A landscape with many valleys, sampled at points; each row gives a point and its height.
From any point a ball rolls to the lowest of the 2 points nearest to it. It stops when none of these is lower. Distance is the straight distance between rows; heights are no part of it.
j_407: [  6  11 -25  -4 -16 -20 -64 -69  26  13  48  17 -17  14   8   2  22  -6
  -9  16  16]  h=627
j_934: [ 21  23  31 -20 -21 -14  -3 -19  40  12  28   9  22  14  24  48  38 -11
 -27   1   3]  h=294
j_498: [ 46  20  19  11  14  10  -9 -65  36  38   0   2  32  -4   5 -22 -41  17
 -30 -19  18]  h=461
j_338: [ 19  19  47 -14 -36 -33  24  15  61  26  40 -32  13 -10  11  -1 -10  -4
  10  29  -4]  h=311
j_372: [ 52 -33   0 -13 -55   7   4   6 -35 -40  14  15 -30  -6 -24 -51  -7 -24
  28 -19 -21]  h=382
j_50: [-12  75  47 -20  16 -22 -41  16   3 -18 -20  -4  22 -14  16  55  22   6
 -61  12  12]  h=313
j_906: [-34 -34  23 -17  54  18  45  -9  -8   9 -12  -2  -9  24  28  37 -17 -15
  -3 -33  32]  h=588
j_814: [-16  26   2  22 -12   4 -87   0  25   1  -5 -12 -51  12   6  24  28   8
   1  55  32]  h=275
j_20: [-15  23  43  -8  27 -25 -29  27  35 -36  -9 -11  -9   3  -3  19  12  21
 -19  16  54]  h=765
j_772: [-46  49 -21   8  27 -12 -14  39   2 -25 -41  -6   6 -10  -4  31 -27  36
 -18  19  12]  h=446
j_396: [ 45  36  48 -21 -17  -8   6 -32   9 -27  24   4  13   9  26  34  -6 -14
 -23 -25   7]  h=354
j_739: [ 49 -27  26   0  -2   8  76  24  -1  34  25 -32 -14   0   6 -27 -33  -8
  47  -7 -27]  h=518
j_965: [ 15  34  27   5  44   1  15 -61   3  34 -11   2  33   4  20  21 -27  18
 -34 -25  12]  h=427
j_542: [ 31 -10  19   4 -58  13 -31   3 -15 -10   3  -6 -11 -28 -17 -23 -23 -20
  18   2 -10]  h=338
j_895: [-44 -22 -42   9   9 -16 -14  19 -32 -55  -4   7 -39 -19 -26 -46  -3  18
  34  11   1]  h=254
j_231: [-45  41 -11   8  41   7 -13  -5 -38  39 -31  -9  38 -15  17  75 -15   1
 -43  13 -12]  h=478
j_716: [-26  77  14   6  20 -14 -35  23  -8  20 -50 -20  23  -5  11  67   2   8
 -50  31 -10]  h=397
j_977: [-28 -48  10 -17  -4  14  29  31  24  14   4   3 -30  20  41  14  43 -41
  31   6   4]  h=312
j_352: [ 65 -30 -25  11  -9  18  21 -41 -20  21  11   7 -41  34  -3 -56  15 -17
  21  -8 -17]  h=528
j_177: [-42  13 -55  39  25  20 -16  26 -27  33 -47   2  21   7 -24  21  44  26
   0  32 -30]  h=499
j_565: [ 24  79  48 -28  15 -32 -51   0  25 -22  22  -5  22 -40  21  22  -1  18
 -52  -1  17]  h=217
j_278: [ -6 -12 -10  -1  -7 -23 -57   5   7 -48   1   7 -23 -13 -42 -57   5  22
 -12  -1  33]  h=114
j_333: [ 13  31 -24   0 -29  -9 -47 -55  11  -7  20  23  12 -16   0   8  -2  -6
 -28   5   4]  h=657
j_472: [-48 -17 -26  -5 -34  27  32 -13 -27   1  -5  15 -12  18  61  50  -8 -42
  30 -21 -16]  h=213
j_98: [ 57 -28  -2   5 -27  26  68  18 -12  22  16   3 -18  12  19  -9   3 -28
  39  -2 -47]  h=536
j_792: [-34 -18  16 -17 -12   3   3  45  52  29  -3  -1 -11  35  36  19  80 -25
  12  20   2]  h=335
j_932: [ 54 -20   8 -17  11 -13  18  13 -16 -30  -9  27  37   6 -51 -18  28  -4
 -30 -31   6]  h=507
j_587: [  0  -8 -21  27  16  -1  -7  -4  47  36   4  -3  20 -16  -9 -21  16   5
  10  30   2]  h=604
j_163: [ 33 -21  42 -20   5 -24  75  25 -11   0  14 -27  -7   4  -1  -9 -24 -13
  17 -14   0]  h=498
j_589: [-10  30 -23  14 -15 -16 -27  36  25  -9 -15   2  15  12 -33   8  52  27
 -10  25  -1]  h=430
j_681: [-17  19  48 -27 -24 -35  45  36  -8 -34   9 -26   5 -12  17  38 -20 -21
   4  -4  -5]  h=831
j_184: [ 29   4  32 -12  23 -15  34  10 -18  -7 -20   7  56   1 -48  12   4  -2
 -31 -31  -1]  h=486
j_412: [-21  25  16   6  14  11 -24  15 -16  31 -13 -36  17 -56  -6  -5 -87  34
 -12   3  -1]  h=122
j_586: [ 20  18  41  10 -13   8 -10 -36  16  24  10 -20  -8 -26  22  17 -53 -21
   9  11  12]  h=156
j_523: [ 12 -30   1  15  37   4  24  37  23  40 -14  -1  30 -12 -32 -35  34  25
  13  17 -28]  h=576
j_902: [ 28  10  33   2 -10  -7 -74  -2  34  11  22  -5  -6   0  -4  14  18   9
 -11  35  31]  h=117
j_766: [-52  28  53  -6  30 -26 -16  29  17  -6 -19 -35 -32  -5  33  38  -8  12
 -16  27  43]  h=781
j_833: [-16  32 -37  30  -7   8 -26  39  13  20 -55  -4  12  -6 -40 -16  19  56
   3  22 -26]  h=449
j_695: [ 57 -17 -12 -29 -57 -27 -19  -1 -23 -29  56  14 -37  22 -26 -39  36 -20
  18 -12 -19]  h=409
j_656: [-46  -1 -36  19  41  18 -14 -20 -17  24 -21   8  22  -7   2  43   1 -10
 -18  15   7]  h=534
j_863: [  9 -36 -35 -28 -11   1  26 -27 -22  -7  16  28 -27  52   9 -10  68 -44
  -5 -25 -11]  h=471
j_126: [  8 -17 -35  -2 -17   9  44 -43 -14 -27  20  23 -34  71  40 -26  25 -26
   1 -33   7]  h=458
j_79: [-41 -20  10 -37   4   7  34 -12  16  -1 -10  26  -3  30  54  26   7 -32
  -2 -38  28]  h=600
j_935: [ 18  45  20  -8  25 -14 -67 -22  38  -3   0   7  25 -39   0  -8 -21  25
 -54  -2  31]  h=97
j_19: [  2 -17  32   7  47  -8  15  58  -2  15 -45 -15  26  -8 -55 -25  22  37
   3  -6  -9]  h=557
j_403: [ 38 -14  30 -16 -25 -15  28  27  24 -37  36  -3 -16  -2  -2 -15  -6 -24
  13   2  13]  h=469
j_409: [-15 -36 -55   6   2  14  26 -27 -48 -11  15  13 -30   5  -2 -16  -6 -22
  43  -8 -27]  h=214
j_692: [-55   7 -47  21  22   3 -18  28 -22 -34 -16  -1  -6 -23 -19  -4 -39  34
   8   9  20]  h=356
j_509: [-36 -18 -26   5  22 -23 -40   1 -18 -50  -6   9 -47   5 -38 -35  29   6
  10  10  30]  h=187
j_449: [-16  38 -20  31 -36  19 -40  49  19  33 -68 -28   3 -18 -26 -11 -28  61
  -8   8 -26]  h=398
j_457: [ 55  -1  -8  18 -22  12   7 -61  -1  11  10  11   4  36   0 -31  -7  -7
   6 -16  -3]  h=511
j_64: [ 19  30  10 -11 -38   5  23 -44  -2 -39  24  16   9  27  51  30  -8 -24
  -6 -26  -2]  h=401
j_202: [-38 -37 -52   0  -6  36  46 -21 -50   4   6  13 -27  27  41  21   9 -32
  45 -22 -26]  h=148
j_720: [ 11  -4  24   8 -18  -4  21   5  20  21  16 -28   3 -35   1 -19 -67   0
  27   2  -5]  h=286
j_834: [-13 -41 -33   2  19  -6  11  19 -31 -19  -6  25 -18   0 -18 -34  59  -5
  31  19 -40]  h=728
j_781: [-13   8  46 -33  -4 -24  72   5 -33 -39  16 -22   1   0  32  34 -60 -16
   6 -33   5]  h=845
j_905: [ 50 -36 -28  -2 -24   9  38   0  -6  15  19  15 -15   5   1 -47  27 -14
  32   7 -47]  h=540
j_442: [ 31   4  35  14 -34  18 -45 -33  -2   2   3  -5  -4 -30  -9  -7 -52 -17
   3  -6  18]  h=266
j_929: [-23  46  -3  23 -22   0 -55  26  13  20 -32 -30  16 -44  -6 -13 -70  43
 -29  10 -11]  h=293
j_729: [-13   2 -17  25   0  23 -21 -89 -32  18 -13  22 -13  29  29  37   8 -29
  -8  -5  17]  h=517
j_727: [  2  13 -14  -2 -24   9  47 -33  -2 -36  13  28   4  82  71   0  -3 -19
 -10 -52   4]  h=439
j_238: [-62  22  53  -8  -5 -13   4  44   6  11 -28 -41 -29  12  40  48   6 -11
  10  31  15]  h=796
j_657: [ 26 -27  11  -2   6  -4 -40 -25  21 -20   5  16   0 -17 -28 -53 -28  12
 -21 -22  37]  h=193
j_295: [-24 -23 -31   9  -2  45   0  39 -56   4  -9  -7   9 -34 -34 -22 -16  36
  45   4 -73]  h=701
j_154: [-41  18  38  -3 -22 -30  33  50   1  14  -2 -39  -1  -4  19  36   3  -8
  20  28 -12]  h=813
j_599: [-52  -5 -16 -15  -8  -8  -4  -5   8 -34   8  19  -7  12  30  33  22 -30
 -10   0  21]  h=619
j_460: [ 11 -43 -50   7  26  36  35 -20 -47   0  14   9 -12   1  -9 -33 -35  16
  42 -28 -20]  h=267
j_273: [ 13   6  54  -6 -27 -36  32  45  29  22  12 -49   6 -28 -12 -39 -43  15
  23  25 -11]  h=369
j_603: [ 21 -42  32  -4  33   8  21  56 -24 -22 -18  -5   1 -14 -39 -32  -6   9
  14  -9   7]  h=538
j_551: [ 46 -30 -25 -18 -40  -2  48  30  -5 -30  19  13   4 -24 -22 -66 -31   5
  17 -28 -36]  h=410
j_859: [ 19   6  51  -9   0 -13  -3  -4  40  26  15 -21  10   8   6  18  24 -16
  -8  22  19]  h=233
j_885: [ -5 -27  11  -8   9 -18 -19  45  21 -48   4   8 -22  27 -15  -2  67   3
   1  10  30]  h=744
j_559: [-49  61 -12  -4  23 -13   7  52  12 -21 -65 -25 -37   8   0  51 -16  59
 -10  19  22]  h=503
j_193: [ 30  27  28  -3  29  -5  25 -43  -4  24 -25  17  54  17 -13  29  11   5
 -42 -30   0]  h=455
j_621: [ 41 -11 -23   1 -16   4  52 -13 -13 -42  23  15   4   3  -3 -45 -66   7
  16 -37   5]  h=441
j_796: [-21 -30 -12  16  52  34  17 -24 -29   9 -11   4   1   5  -1  40 -12 -14
  10 -12  21]  h=568
j_371: [-56   2 -70  13   0 -13 -25 -42  10  33  12  14 -17  21   9   6  75 -20
  -3  30 -15]  h=570
j_528: [ -9  36  20   3  39  14 -18 -22 -26  74 -14 -36  33 -33  -5  34 -64  25
 -23   9 -10]  h=292
j_207: [-15  19   3   1 -25  -6 -27  35  35   7  -2  -2   3  33   3  45  73   0
  -9  31  -1]  h=378
j_865: [ 55 -25  10 -15 -26 -11 -24  19  23 -14  39   5 -17  13 -21 -23  33 -12
  13  14  11]  h=440
j_871: [  4 -32 -14  13 -22  23  -9  -6 -14  12  -7  -6  25 -41 -26 -54 -55  17
  -3 -38 -18]  h=660
j_511: [ -1 -18 -37  28   1  14  -7 -22  14  39  -3   1  26 -36 -18 -37 -37  15
   4  -1  -6]  h=636
j_132: [  0 -10  36 -22  33 -19 -20  14  34 -33  15  15  -3  17   0  23  39  -4
 -30  -2  54]  h=754
j_105: [-40  21 -10  -4 -15 -14  23   1  21 -37  24  12   1 -14  39  27 -22 -21
  -7   9  14]  h=648
j_986: [-11 -48 -14 -12  22  -4  25  37  -6 -46   4  18 -28  15  -1 -16  56 -14
  17   6  -2]  h=736
j_118: [-32   8 -46  14  -6 -23 -49 -38  30  12  29   3 -21  12  -6  -4  45  -9
  -4  39  10]  h=598
j_120: [  5  11  22   5  41  20  12 -19 -32  45 -16 -15  42 -16 -23  26 -48  12
 -15 -20   3]  h=373
j_311: [  5   9   5   1  14 -17 -48 -36  32 -18  11  18  14 -41  -4 -30 -51  17
 -37  -5  41]  h=203
j_446: [ -7 -39 -28   4  16  27  21  41 -38  -1   0  15  -2 -18 -15 -29  21  22
  52  23 -71]  h=717
j_429: [-15 -24   4 -13 -39  14  50  22   1   5  10  -3 -16  18  41  31  13 -52
  35  -5 -17]  h=276
j_615: [-17 -33 -15  16  -7  49 -14  28 -48  16 -19 -16  21 -46 -39 -38 -41  27
  12 -32 -43]  h=680
j_404: [ 37 -54  -6 -15  31  -2  -2  16 -16 -35 -12  21   0  -2 -45 -70  17   8
  -8 -25  12]  h=522
j_386: [ 24 -30 -25   8  29  53  53  -8 -45  23   5  -4  23   2 -19  -5 -35  17
  28 -37 -36]  h=310
j_976: [ 11 -21 -17   6   6  13  -9 -40 -23  13  -6  23   5  25  -2  20  53 -29
  -9  -6   6]  h=490
j_969: [-51  10 -73  32   6  -3 -38 -19 -18  38 -21   6  -6  11 -11   3  65   0
   5  39 -38]  h=541
j_651: [ 74   2   6   4  -6   6 -13 -63  38  26  23  18  15  38  -5 -30   8   7
 -17 -17  18]  h=492
j_13: [-13  50 -14   3 -12  -7 -31 -37  17 -19  22  15   6 -33  39  28 -23  -6
 -22  21   8]  h=690

For each start below, name the point where the ball stops.
j_79 => j_935
j_729 => j_859
j_559 => j_278
j_781 => j_586
j_739 => j_586
j_238 => j_965
j_523 => j_965
j_407 => j_412
j_834 => j_965
j_905 => j_965

For each start below, name every point that the ball comes to, in order.
j_13 => j_105, j_599, j_79, j_906, j_796, j_656, j_231, j_716, j_50, j_565, j_935
j_333 => j_407, j_118, j_371, j_969, j_177, j_833, j_449, j_929, j_412
j_681 => j_154, j_238, j_766, j_20, j_132, j_885, j_986, j_834, j_446, j_295, j_615, j_871, j_511, j_587, j_523, j_19, j_603, j_404, j_932, j_184, j_193, j_965
j_98 => j_739, j_163, j_403, j_865, j_695, j_372, j_542, j_442, j_586
